Each row is a point on a tangle of strands that fork, close into loops and nearly touch. The rows are in no order.
Two points are linked if the straight distance between their rows is under 54.2. Some points are linked to none.
<881>: [ -2   2   1   9  18   6 -15  38  12   3  12  22 -12   5  -6  -7  26  13
 -28 -18 -14  10   2   3  13  24   8  17  23  23]
<326>: [ 22 -25  17  -1   4   7  35  -1   0 -17 -40   5 -42  -8 -33 -33 -53 -38
   0  70   9  16  25 -23  24 -21 -13  -5 -11 -46]
<180>: [ -1  12  24 -27 -13 -21  -9 -44  -4 -22 -31 -17  12  23 -47   7 -18 -38
   8  -5  -1   9 -25 -13 -16 -19  16   8 -40  12]
<38>: [  5 -10   9   9  10   7  27   7   1   0 -18   2 -21   2  -2 -23 -19  -9
  -2  30   7  15  18  -5  20   3  -4  15  -1  -9]
<429>: [ -3   2  30  -3   9  -5 -41  19  19 -17  -6  22  -5  13 -61   5  22  -9
 -41 -14 -28  18 -19  -9   2  18  32  29  18  24]
<810>: [ -8 -25   7  14  -8 -11   4 -12  13  -6  -5  -7 -16 -15  10  -4 -22  -6
  -3  25 -10   8  34   0   4   5   1 -16   9 -31]
<349>: [-15  10 -19 -16  -7  -1 -36 -12 -15   7  44 -36  36 -14  15  20  25  28
  27 -42  -2 -33 -26  12 -39   2  -8 -35  12 -29]
<461>: [  4  -6 -18  19  17   9 -17  47  12  15  47  26 -20 -10  27  -9  38  29
 -31 -34 -25 -11  15  -2   1  31  -4  -3  32   9]
<74>: [-10  20 -11 -20 -17  -7  22 -46 -10   4  -7 -33  34  -4  20  15 -18 -17
  46  -2  41 -29   5  12 -12 -20 -25 -16 -28  -9]
<480>: [ 14  -2   1  14  23  26  32  28  -9  13 -14  20 -16  10   2 -31   4   4
  -6  18  16  13  10   0  32   0 -11  29   4  14]
<414>: [-13 -39  13   6 -22 -31 -21 -37  17 -16  -8 -11   0 -16  -9  16 -25 -14
  -9  31 -23   8  25 -10 -24 -13   9 -38   4 -52]
<411>: [-12 -10 -11   3 -12 -11 -13  -9   6  -1  24 -15  12 -14  23  10  -2  11
   2 -11  -5 -12  13   9 -13  10   3 -26   8 -24]
<35>: [ -3 -27  32   6  -2 -15 -16  -9  17 -21 -15  11 -26  -1 -40   1 -13 -19
 -29  33 -27  24  15 -21  -2   5  18  -3  16 -27]
<655>: [  9 -36  12  18   0   4  29  -5  13  -7 -24   2 -44 -20   2 -27 -47 -17
   9  67   1  16  44 -10  18 -16 -16 -19   3 -56]
<285>: [  4  27  -1 -14  12   7  -6  19   1  -1 -11   4  14  25 -24  18  22   2
   0 -33  -1   9 -52  14  13   0  11  26  -4  53]
<244>: [ 16  10 -17  14   6  18  60  -3 -14  17 -12  -4  -8  -5  38 -31 -19  -4
  21  34  31  -7  18   8  24 -21 -23  17 -17  -1]
<154>: [ 16 -15  22  -7  -2  -3  32 -14  -2 -19 -43  -2 -33   4 -38 -24 -49 -42
   0  61   5  16  12 -26  14 -19  -3  -2 -20 -35]
<605>: [ -3  17  -3 -17  -8  -5 -12  -6   1   0  -2 -16  24  12  -8  17   6  -3
  12 -30   3  -3 -31  13  -8   2  11   3  -9  22]
<750>: [  8  -7  28 -13   0  -8  12 -19  -1 -22 -37  -1 -18  14 -44 -11 -26 -32
  -5  32  -5  17  -1 -24   7  -7  11  11 -19  -9]
<780>: [-18 -26 -14   1 -23 -20 -21 -34   8  -6  16 -29  22 -27  25  21 -16  10
  12   5  -3 -19  32   7 -26  -9 -12 -53   3 -63]
<681>: [-12   7 -12 -13 -18  -9 -23 -21  -6   1  19 -31  34  -7   5  20   3   9
  18 -25   8 -21 -11  10 -28   1  -2 -26   1 -21]
<667>: [  2   3 -25  16   4   5   1  26   1  16  39  13  -8 -15  44  -4  22  32
  -5 -23 -10 -14   9   7  -3  19  -7  -8  19   6]
<388>: [-3 -1 -1  4  1 -2 -2  7  9  3  9 -2 -2 -3  5 -2  2  4 -6 -7 -5  2  5  4
  1 15  7  4 10  6]
<254>: [ -6  28 -23 -18 -16  -2  14 -24 -14  11  14 -23  39 -10  31  18   0   8
  46 -19  35 -31  -8  21 -15 -11 -25 -16 -13   2]
<81>: [  3  11 -21  10   2   6  24  11  -6  17  11   4   3  -6  36  -7   5  19
  12  -7  12  -4   1  12   8   3 -10   9   3  20]
<484>: [ 19   6 -21  28  23  40  37  43 -27  34   7  45 -14   2  45 -34  25  30
  -7   7  21   4  14   3  30 -11 -24  29  11  33]
<853>: [ -4  11 -29   3 -11   1  30 -18  -9  16  26 -12  16 -24  63   3  -6  19
  33   2  27 -26  17  15  -3  -7 -23 -17  -4  -7]
<376>: [  9 -10  14  10  18  12  18  23  -1   1 -15  15 -21   8 -12 -28  -4  -4
 -14  20   5  18  17  -7  25  10   0  20   8  -2]
<582>: [-11   8  -4 -21 -22 -13 -19 -39  -5  -5   1 -35  38   0  -7  24 -12 -10
  24 -20  14 -16  -7   5 -29 -11  -5 -21 -15 -17]
<135>: [ -1  -7  38  -3   4 -11 -23  -3  13 -23 -19  14 -13  12 -58   3   1 -18
 -30   9 -22  21  -9 -21   0  10  27  19   6   4]
<722>: [  2  -1 -25  17  11   6 -14  40   6  19  51  16 -13 -13  38  -1  35  32
 -18 -33 -21 -17   7   0  -6  28  -5  -9  28   5]
<419>: [-1  6 -4 -1  4  2  5  8  5  3 -3 -3  4  7  1  0  4  2  0 -8  2  4 -7  7
  6  9  5 13  0 20]
<120>: [ 16   6 -14  22  25  33  40  35 -20  24  -5  28 -13   5  27 -33  13  20
   0  15  24   6  11   2  32 -10 -19  32   3  26]
<678>: [ -4  22 -20 -15 -11   0   2  -9  -9   9  18 -18  30  -4  22  15   7  12
  32 -24  20 -21 -20  19 -13  -2 -10 -10  -9  11]
<186>: [  0 -12   5  19  23   7 -22  43  16   4  21  30 -23  -3  -2 -14  27  12
 -38 -16 -20   7  23  -4  14  29   2   7  33   9]
<257>: [  0   5 -14   5  -4   0  21  -6  -1   7   6  -7   8  -7  33  -6  -6   9
  16   2  13  -5  10  12   6   4  -8  -1  -1   3]
<338>: [  4  24   9 -12  10   3 -24  20   6  -4 -12   6  14  25 -35  21  23  -1
  -9 -35 -12  11 -52  12   8   4  21  25  -2  47]
<569>: [  7  14 -37  20   5  19  27  24 -15  29  36  22  -5 -20  70  -5  20  43
   9 -10  13 -15  13   7   3   5 -21   6  11  25]
<555>: [ -4  -6  37  -3   8  -9 -41   7  18 -21 -11  22 -11  11 -66   5  15 -13
 -44   0 -31  21 -12 -16  -3  15  32  22  17  10]
<626>: [ 11  19 -45  24   5  33  30  35 -27  37  33  36  -9 -16  79   1  28  47
  10  -7  18 -17   3   4   5  -6 -27  14   4  42]
<574>: [  1 -13  -5  21  24   8 -25  48  18  10  39  35 -26  -9  14 -14  39  19
 -40 -26 -31  -5  25  -2   6  33  -3   0  39   4]
<79>: [  9  19  18 -22  13   3  10  -5  -4 -15 -41  -1   3  35 -44  -1  -2 -25
   5  -2   3  15 -36  -4  17 -14  16  33 -28  40]
<386>: [-14 -42   2   8 -21 -25 -18 -29  19 -12  -2 -13  -3 -23  13  13 -23  -3
  -2  30 -20   3  37  -1 -18  -8   1 -44   7 -59]
<522>: [  4   3  19  -2  17   9   0  18   6  -9 -22  15 -11  20 -36 -10   7 -10
 -19   2  -3  20  -8  -6  19   9  14  31   2  19]
<460>: [ -8  19   8 -28 -16 -15   0 -46  -8 -10 -26 -27  27  17 -20  13 -17 -30
  26 -10  19 -10 -20   1 -15 -20  -2  -5 -39  10]
<182>: [  5  27  12 -20   1  -6 -29  -4   2 -12 -18  -9  23  26 -43  24  11 -12
   1 -36  -7   7 -59   8  -2  -4  24  18 -16  44]
<366>: [ -7   9 -10 -10 -18  -8  13 -33  -3   2   0 -26  26  -5  21   9 -15  -9
  29  -1  21 -16   4  12 -10  -7 -11 -14 -15  -8]
<266>: [  8  21 -48  31   9  46  33  45 -41  46  31  45 -14 -14  87   0  31  50
   7   0  25 -17   6   1   8 -17 -34  22   0  51]
<467>: [ 13  15 -38  36  18  48  26  55 -39  47  26  60 -18  -5  71  -8  40  48
  -9  -6  18  -8   4   0  20 -15 -31  26   4  59]
<581>: [ -5  18  16 -32 -14 -18  -6 -46  -5 -14 -31 -23  21  20 -34  10 -14 -34
  15 -12   9  -1 -28  -5 -16 -21   9   3 -40  15]
<434>: [  6  19  19 -25   3  -8 -14 -15   1 -18 -33  -6  13  32 -48  15   3 -24
   1 -21  -4  13 -49  -1   2 -10  23  24 -28  42]
<473>: [ -8  11   4 -23 -22 -18 -12 -47  -6  -9 -11 -30  32   5 -18  20 -16 -20
  19 -13  14 -11  -8   0 -26 -15   0 -16 -22  -8]
<72>: [-10  29 -16 -22 -16  -6  20 -39 -14   7   1 -29  43  -7  28  22  -9  -8
  54 -14  44 -33  -1  18 -13 -22 -31 -17 -24  -4]
<97>: [ 16   9 -26  36  25  39  27  52 -26  39  19  52 -20  -1  56 -24  34  39
 -13  -4  15  -1  14   0  25  -7 -26  24  13  44]
<500>: [ -4 -25  23  10  -3 -10 -10  -1  13 -14  -9   7 -20   1 -22  -3 -10 -12
 -23  21 -19  18  20 -12   3  11  14  -2  15 -20]
<469>: [-13  -4 -18  -5  -3  -6 -42   1  -4   7  52 -27  21 -17  17  15  29  27
   5 -38 -18 -28 -16  10 -35  15   2 -35  18 -35]
<4>: [  2  17  -4  -3  10   6   1  20   3   5  -3   5   6  16  -6   3  14   6
   0 -20   0   7 -25  12  11   7   8  21   1  38]
<498>: [  2  -6  26 -10  -6 -15  -1 -24   3 -21 -29  -6  -6  14 -42  -2 -19 -29
  -6  17  -8  15  -4 -14  -3  -2  17  10 -15  -4]
<483>: [ -5 -11  12   4   1  -4 -11   9  12  -6   2   4  -8   2 -11  -1  -1  -4
 -19  -1 -15  11  10  -4   2  19  14   5  14  -4]
<481>: [  0   2  28 -15  -9 -20  -9 -34   3 -20 -27 -11   4  17 -46   7 -14 -31
  -2   4  -6  12 -19 -13 -11  -7  20   8 -21   5]
<262>: [ 13  -5  24 -17   0  -6  27 -20  -6 -25 -47  -6 -24  14 -48 -21 -42 -44
   2  49   5  15  -1 -30  12 -21   3   6 -31 -16]
<122>: [  0  -4 -11  14   9   3  -1  25   8   9  21   9 -12  -8  22  -8  12  19
 -13 -12  -9  -1  16   3   5  20   0   0  18   4]
<274>: [  5   8 -32  18   7  14  13  34  -7  24  38  19  -9 -14  54  -4  24  39
  -1 -22   0 -12   6   7   1  13 -13   0  14  21]
<668>: [  1 -18  40  -2  -2 -18 -19 -14  15 -25 -21  13 -17   7 -56  -1  -9 -24
 -32  26 -25  24  -1 -24  -3   7  24  11   9 -13]
<371>: [ -5  16 -16  -9  -5   0 -21  13  -5   8  33 -13  18  -2  14  12  24  24
  11 -37  -6 -17 -30  15 -16  12   4 -11  11   8]
<446>: [ 21 -33  15  11   4   9  35   8   6 -12 -36  11 -46 -16 -23 -34 -51 -26
   0  74  11  18  36 -19  27 -20 -15 -11   0 -54]
<395>: [ -9 -33  21   6 -17 -25 -12 -32  13 -19 -14  -8 -10  -8 -16   8 -24 -20
 -11  33 -20  14  19 -10 -12  -7  11 -23   3 -37]
<778>: [ -1  20 -26  -4  -6   4  13   9  -7  15  21  -4  16  -3  34   7  14  22
  20 -20  13 -12 -18  18  -2   4  -7   2  -2  25]
<723>: [-11  -3 -15  -4 -12 -10 -24  -7   2   3  32 -23  18 -14  18  14  10  15
   5 -23  -9 -16  -2   9 -22  12   2 -29  11 -26]
<674>: [ -2 -32  14  15  -7  -7  15 -13  14  -8 -16  -4 -28 -16   6 -11 -36 -13
   4  51  -7  14  38  -5   8  -6  -7 -21   5 -48]
<453>: [ -3 -17  20  -5 -14 -16  -5 -28   7 -14 -18 -12  -3   3 -22   6 -23 -22
  -6  20 -11  11   7 -11  -9  -2  13  -7  -6 -20]
<618>: [ -1  16  20  -7   7  -2 -37  20  15 -11  -6  12   6  18 -49  15  25  -5
 -26 -30 -22  16 -39   2  -1  12  29  26   7  37]
<698>: [ -3   5  -7   0  -8  -4  12 -17   1   4   1 -16   8  -4  20  -1 -13  -5
  16   4  12  -5   7  10   0   2  -3  -7  -6  -4]
<32>: [-17 -18 -14  -1 -18 -12 -30 -24   3  -2  31 -32  24 -27  25  20  -1  18
   8  -9  -7 -24  19   7 -29  -3  -5 -50   8 -60]
<717>: [-10 -21  -2   6 -11 -12 -10 -11  11  -4   9 -12   1 -13  14   4 -12   1
  -5   6 -13  -2  21   4  -9   9   6 -24   9 -29]
<444>: [ -1   2  13   5  21   9 -13  31  11   0  -3  19 -11  11 -25  -7  20   3
 -28 -10 -11  15  -5  -2  15  19  12  22  18  23]
<221>: [  4   9  19 -12  12   3   2   3   3 -10 -26   2  -4  23 -38   1  -1 -17
  -5  -1  -1  16 -22  -3  10   1  16  28 -13  26]
<528>: [ 22   9  22 -23  33  24  24  28 -15 -15 -55  23 -12  39 -69 -26  -2 -25
 -12  12  13  13 -29 -15  44 -20   7  44 -27  30]
<328>: [-17 -38  -8  11 -18 -20 -15 -24  16  -5  10 -18   2 -28  33  12 -19   6
   5  21 -13  -8  40   6 -17  -7  -6 -48   7 -58]
<308>: [-14  11 -12 -18 -14  -5 -34 -17 -11   4  28 -34  41  -8  -1  22  16  16
  21 -38   0 -24 -26  12 -36   2  -3 -29   4 -24]

A fork is a point with three links, a tip a point with one. Leave the first point through the second and follow the links. Name the first fork or tip that comes.
<522>, <221> => <338>
<326>, <446> => <723>
<97>, <484> => <38>
<723>, <469> => <681>
<135>, <668> => <388>
<674>, <655> => <498>

How many points has the smallest loop of links through each point below? Write 0 if it is on no loop.
<667> => 18
<257> => 9
<618> => 13
<349> => 5
